Points, in no order, along strands that fork, close into loops and pass close to each other.
Points whose rows are less than 102 apart are linked; no others are. Some points are linked to none.
vev: [-48 -49 -19 30 -24 27 34 3 11 10 -64 38 9 -6 -16 23 40 -6 -8 -31 -2 1 29 -29]
fuged: [-5 32 -23 14 -4 28 23 -28 47 6 -36 15 39 14 -10 10 0 -19 -14 -22 4 -8 29 -16]
Rumig: [1 12 -2 19 -10 16 6 -21 -41 -4 6 -11 -42 29 6 -37 -53 -43 29 -8 -18 -26 55 32]
kamig: [23 11 10 -25 -14 -2 -65 7 -2 17 39 1 -9 -32 25 -9 0 -17 1 13 23 -29 -51 1]
vam: [22 16 -13 1 28 13 -26 -28 20 -16 21 49 19 -4 -13 -21 3 -14 14 12 -12 -14 -16 -6]
Rediv: [13 16 -15 25 -32 8 -86 -13 31 -14 -24 -11 11 -28 22 5 9 7 -38 11 -9 -14 -20 -35]
fotot: [-3 23 -9 -49 -11 -37 -12 -11 -17 27 34 18 8 -17 -3 7 -7 -17 -53 -17 -21 50 12 22]
sus: [13 -2 6 0 18 5 2 -11 -16 -22 -10 -26 -9 2 -19 -13 17 -13 17 22 -29 27 9 -11]
Rigo: [-15 40 -52 -20 -47 -8 28 -7 -1 7 -22 9 29 11 20 -18 -30 17 -6 -24 -20 21 47 18]
sek: [-2 49 -36 -22 -14 38 -20 -14 6 5 -4 26 -6 33 8 -13 -24 -1 -12 -6 -48 0 5 48]
Ruli: [44 -2 -6 47 27 29 10 -30 9 -26 4 45 4 22 -9 -19 -8 -29 20 11 -22 11 -20 -22]
likil: [10 -14 -9 48 31 30 22 -16 1 -4 -43 42 8 21 -18 -5 18 -40 1 7 -32 21 -22 -19]
fori: [-13 32 -5 -5 13 39 6 5 35 9 9 41 9 13 16 8 -1 -7 -16 -30 -29 -30 -2 43]
Lagu: [-11 16 -6 -4 -1 -23 -25 -1 7 12 -30 -5 14 -50 -3 5 34 15 -12 12 59 -38 -13 -33]
kipe: [-13 19 30 10 34 -9 46 6 -10 -37 27 -5 3 40 11 9 9 45 8 7 14 -21 12 -10]
ganor: [26 -12 -1 3 15 19 24 16 -33 32 -19 33 -5 -31 -29 10 -5 -8 35 -13 -3 4 42 2]
nak: [13 -26 12 8 -4 8 41 -5 -49 37 19 -40 3 28 -36 0 -4 12 36 5 71 6 -4 32]
bude: [-25 15 17 -33 46 -31 -22 14 36 -43 16 19 -11 10 9 -16 -12 -14 2 18 -37 -34 -10 74]
miz: [23 -18 32 39 -6 -18 -14 6 -42 16 -47 -72 -28 -25 -2 19 9 -30 9 29 28 22 4 -35]
dip: [11 -19 16 44 25 13 40 11 -20 23 -38 3 -2 -13 -4 10 -11 -43 -1 14 -13 31 -5 -42]
Nok: [14 15 19 0 16 44 16 9 15 -6 3 17 -21 33 32 12 17 -9 34 -25 -20 -17 -19 26]
gizos: [-26 12 34 -15 1 13 14 -13 -21 -8 26 -52 -39 40 6 -4 14 -8 23 0 -4 -13 8 32]
tid: [-22 -1 -36 30 -19 -15 53 2 -4 21 -76 38 3 6 18 21 -16 -8 0 -7 -18 26 29 -10]
Bonut: [-5 32 15 28 22 -27 -35 10 25 19 62 27 0 3 10 24 -6 -10 -68 -17 -9 9 -2 -17]
vamis: [12 -7 40 -44 51 -18 21 -6 -31 -45 31 5 -15 9 4 -24 -3 17 25 -1 -15 -6 25 37]
duzip: [-14 1 50 -6 16 17 -2 -6 26 -18 38 -71 -24 26 8 11 2 -6 19 16 13 -26 -8 25]
zulo: [-56 -17 -1 0 -19 14 5 1 11 -3 -48 24 4 -8 -25 11 58 25 -13 -9 10 -15 32 -29]
Kufon: [19 10 8 -15 -12 -34 -8 24 -5 16 54 -6 5 -9 35 26 -14 24 -42 -32 44 -8 -33 -3]
des: [-28 -33 20 21 -10 -50 46 19 -48 41 -26 -30 -9 -2 -8 5 -25 -18 26 52 7 41 28 -28]
fuzeg: [5 12 3 -39 1 -35 8 7 -8 27 63 25 17 -2 7 11 -22 14 -33 -29 19 12 -10 14]
ludo: [10 -26 -15 8 1 13 32 -41 -40 -1 -43 21 -21 8 42 4 -38 -56 13 4 -50 22 -9 40]
kat: [7 -6 6 25 -3 15 34 29 -13 8 -23 29 -29 1 2 12 32 33 11 -16 4 12 -11 -38]
fer: [-12 -1 15 9 4 -38 40 20 -22 -11 31 -20 -2 24 -4 -7 -12 54 31 20 24 -1 5 -34]
sotu: [52 -20 38 7 41 16 -9 22 24 -40 30 -11 12 14 3 -17 17 30 -10 -3 9 13 -36 -13]
pidif: [1 16 10 -46 -6 -19 -30 3 15 19 19 -30 13 -22 -22 -3 6 -21 -48 -1 -29 41 23 23]
Nur: [-22 12 5 27 6 -11 41 37 -37 16 -31 31 -36 20 -7 -1 8 25 30 -9 -24 22 5 -4]
tovos: [11 -12 40 -71 22 -27 2 4 -15 7 63 5 -2 14 30 -4 3 -9 -19 -17 15 3 -24 35]
tera: [4 -7 4 -39 0 7 -20 -7 36 -5 -12 -32 6 -8 2 7 56 -1 -50 -14 -18 11 -48 6]
Bokem: [11 11 20 24 6 45 7 8 16 -3 4 20 -22 14 38 23 35 32 2 -25 11 -22 -13 -32]
pobut: [8 16 -23 -3 -16 13 23 -25 -46 3 -7 -4 0 6 -12 -48 -45 -40 25 -19 1 14 31 36]
dek: [-8 2 2 -57 9 8 -9 5 8 6 -10 -27 -4 -11 -4 9 47 -5 -7 -1 3 -9 -28 33]
tasir: [-18 18 17 -33 24 -18 -24 -4 11 -35 34 -9 -7 9 -3 -32 -44 -27 -9 22 -43 -16 23 67]
vabib: [-35 -26 -10 -8 6 42 -40 -35 60 -14 -17 61 8 -6 -12 2 20 -9 -13 4 -42 -32 -3 31]
resuk: [23 8 -14 12 -3 2 -44 -35 35 -30 6 -10 21 -22 21 18 -2 5 -35 20 -31 -15 1 -41]
Tapov: [21 8 34 -23 30 -21 -62 24 12 13 52 29 4 -30 -1 -5 8 3 -21 6 19 7 -28 -10]
tedi: [10 -16 -44 8 28 24 8 -27 -31 5 -75 42 -23 6 25 -2 -10 -32 9 -2 -41 23 0 52]
kot: [26 -10 -18 4 17 13 49 -25 -47 -13 -6 21 -7 7 -3 -16 -43 -35 17 -8 -14 17 4 21]
Mige: [-18 33 -14 28 -19 21 38 16 14 14 -9 -44 4 20 -19 6 12 22 5 -5 8 22 15 -31]
Kasek: [25 -14 14 -30 4 2 -48 6 15 -14 24 14 -20 -39 29 8 15 -22 43 33 15 -39 -27 7]
vezo: [19 -12 28 -53 19 -1 -2 -7 -14 -33 38 22 -10 18 41 -26 -2 -5 33 -1 0 -23 -16 38]
Togu: [-33 -42 2 -5 -24 42 -71 -15 74 4 12 57 9 -31 -12 25 13 -16 -25 15 -43 -6 -5 20]
Lelat: [43 -16 16 22 -1 14 1 -8 -25 -17 24 -26 -10 3 29 5 -15 -9 27 -5 66 -34 -23 -21]
Gufe: [-33 13 -56 -24 -30 -45 44 18 6 10 -36 -2 2 11 2 3 -27 35 36 -22 -12 15 33 6]
kipev: [20 -40 -6 -2 -13 28 -9 29 24 -22 28 30 24 -11 -14 -3 3 44 -50 -46 -6 15 -44 -32]
gan: [-24 -15 -26 -10 -5 -46 8 36 49 27 4 -13 31 -4 -49 -2 7 52 7 -7 39 -12 -11 -24]
zame: [-13 13 -44 34 -14 -32 39 -14 -14 1 -60 28 10 21 9 -24 -28 -21 12 15 -20 32 9 -21]
nad: [-2 -24 -3 26 -19 -38 -33 43 35 7 19 36 26 -27 -22 25 -37 37 -63 -35 21 -13 -33 -39]
nug: [11 30 -5 -5 -7 -10 -47 -21 23 5 48 -2 16 -5 25 13 -25 -30 -40 6 -33 5 -9 -8]
Padi: [-17 -16 -4 -5 -20 10 -14 14 21 8 -33 -16 15 -40 -3 15 48 25 -23 -33 37 -25 -3 -21]
pif: [0 -23 -15 3 -5 -42 3 33 39 4 8 -43 31 -26 -41 9 -15 57 -36 -1 35 -8 -23 -33]
kaz: [35 -15 4 -5 -8 20 34 7 -41 33 30 7 4 -18 -25 10 -13 16 38 -2 45 -10 15 15]
lun: [-13 12 31 -42 24 -9 -17 7 40 -21 28 -43 -13 12 15 3 32 -22 12 27 3 -19 -42 25]
vekik: [9 -20 14 10 -13 -28 23 -2 -47 10 -33 -36 -8 -42 -4 10 8 -29 18 29 19 29 45 -37]
pab: [1 16 35 -4 9 -29 -35 39 -14 19 30 -17 7 -15 -23 -9 12 37 -13 19 42 -9 -19 -7]
lem: [-11 20 -8 5 -16 -4 23 17 -1 10 4 -68 27 40 -41 -10 9 10 -1 5 33 34 -12 -1]
Pifu: [22 -7 23 16 10 38 -15 3 17 4 27 -53 -12 -3 20 31 8 -6 17 5 24 -35 -28 5]
fofa: [10 -2 9 -3 3 38 -25 7 16 11 -12 14 -16 -30 -18 14 8 -26 36 8 -22 -4 44 22]
zor: [-11 -15 1 9 -27 38 -95 -7 48 7 0 29 -2 -30 10 19 29 8 -25 12 -37 -16 2 -15]
Nusok: [-38 33 -16 18 -16 -2 25 41 -23 31 -11 -14 -13 37 -31 -11 -9 11 37 -2 -1 26 37 0]
Mapir: [34 -27 10 -19 -16 8 -39 -10 -15 -18 -4 -23 -30 -43 20 19 15 -10 44 17 -7 -8 -18 -6]
sezab: [-26 -44 4 17 21 38 -16 -20 13 -25 -32 72 4 0 -37 -13 31 0 10 -7 -26 -19 13 8]
Fised: [-39 6 -54 0 -19 -55 48 3 -21 -12 -34 5 -5 29 -6 -39 -46 -5 34 11 -2 11 15 3]
Fone: [-19 3 -48 28 -7 31 24 -22 -15 5 -80 42 -7 22 33 -1 -11 -9 -5 -22 -49 36 32 29]
Durom: [-4 -33 16 15 20 17 -34 -17 18 -24 10 56 20 -20 -23 -18 38 12 3 6 -11 -21 -4 -31]
luvo: [-18 -16 -16 15 -32 -34 47 -3 -33 14 4 -68 -9 38 -26 -20 -3 -3 26 12 59 19 -21 7]
Vaf: [23 8 0 2 -24 -12 11 -7 -12 -17 46 -36 14 8 32 4 -35 25 -8 -18 52 -23 -38 -32]
gaz: [-22 -25 29 25 22 -46 54 15 -45 14 -5 -22 -27 21 -13 3 -8 12 39 39 28 21 4 -9]
kupop: [-2 10 15 -1 56 -18 42 -12 -28 -59 1 7 -5 22 -3 -30 -5 14 11 8 -20 -25 25 16]
rikon: [36 -18 16 21 -14 20 -32 15 -37 15 -33 -33 -30 -38 13 25 15 -3 16 0 17 -2 0 -22]
Tuf: [-13 38 3 -4 -6 0 -7 -41 -23 -37 30 -4 -17 19 21 -35 -49 -23 5 16 -30 -32 37 27]
nedi: [18 1 -3 -23 -30 13 -34 6 27 18 1 -24 24 -33 -14 2 24 0 -55 -13 -13 32 -6 -7]
Sudo: [7 24 -30 -13 -36 24 -13 -47 9 -4 -28 36 15 8 21 -3 -7 15 -19 -8 -39 19 49 16]
bipif: [-11 -6 -45 -6 -14 -50 8 18 3 23 -29 -28 17 -24 -19 10 16 19 21 7 55 -12 -3 -31]
luk: [-8 45 -7 -10 -28 -6 -21 -17 2 12 35 -31 17 6 19 -3 -20 -13 -35 6 7 -4 7 -17]
Kabuz: [14 0 -10 33 -6 -11 10 10 16 -4 9 -70 38 11 -33 1 -18 36 -38 15 41 9 -18 -32]

A piece is two or more points that can be reached from each other along the links. Count, over all rows, the pieces, the separate loops (a circle has one, a figure eight two, a Y none), the forks (points with three links) and the tips (points with one).
pieces | 3
loops | 1
forks | 4
tips | 8

A tip is a point with one link. Name the tips that can be reached along the links from each point below, in the order of the rows.
zame | vev, bude, fofa
Lelat | gizos, pab
Durom | dip, Bonut, luk
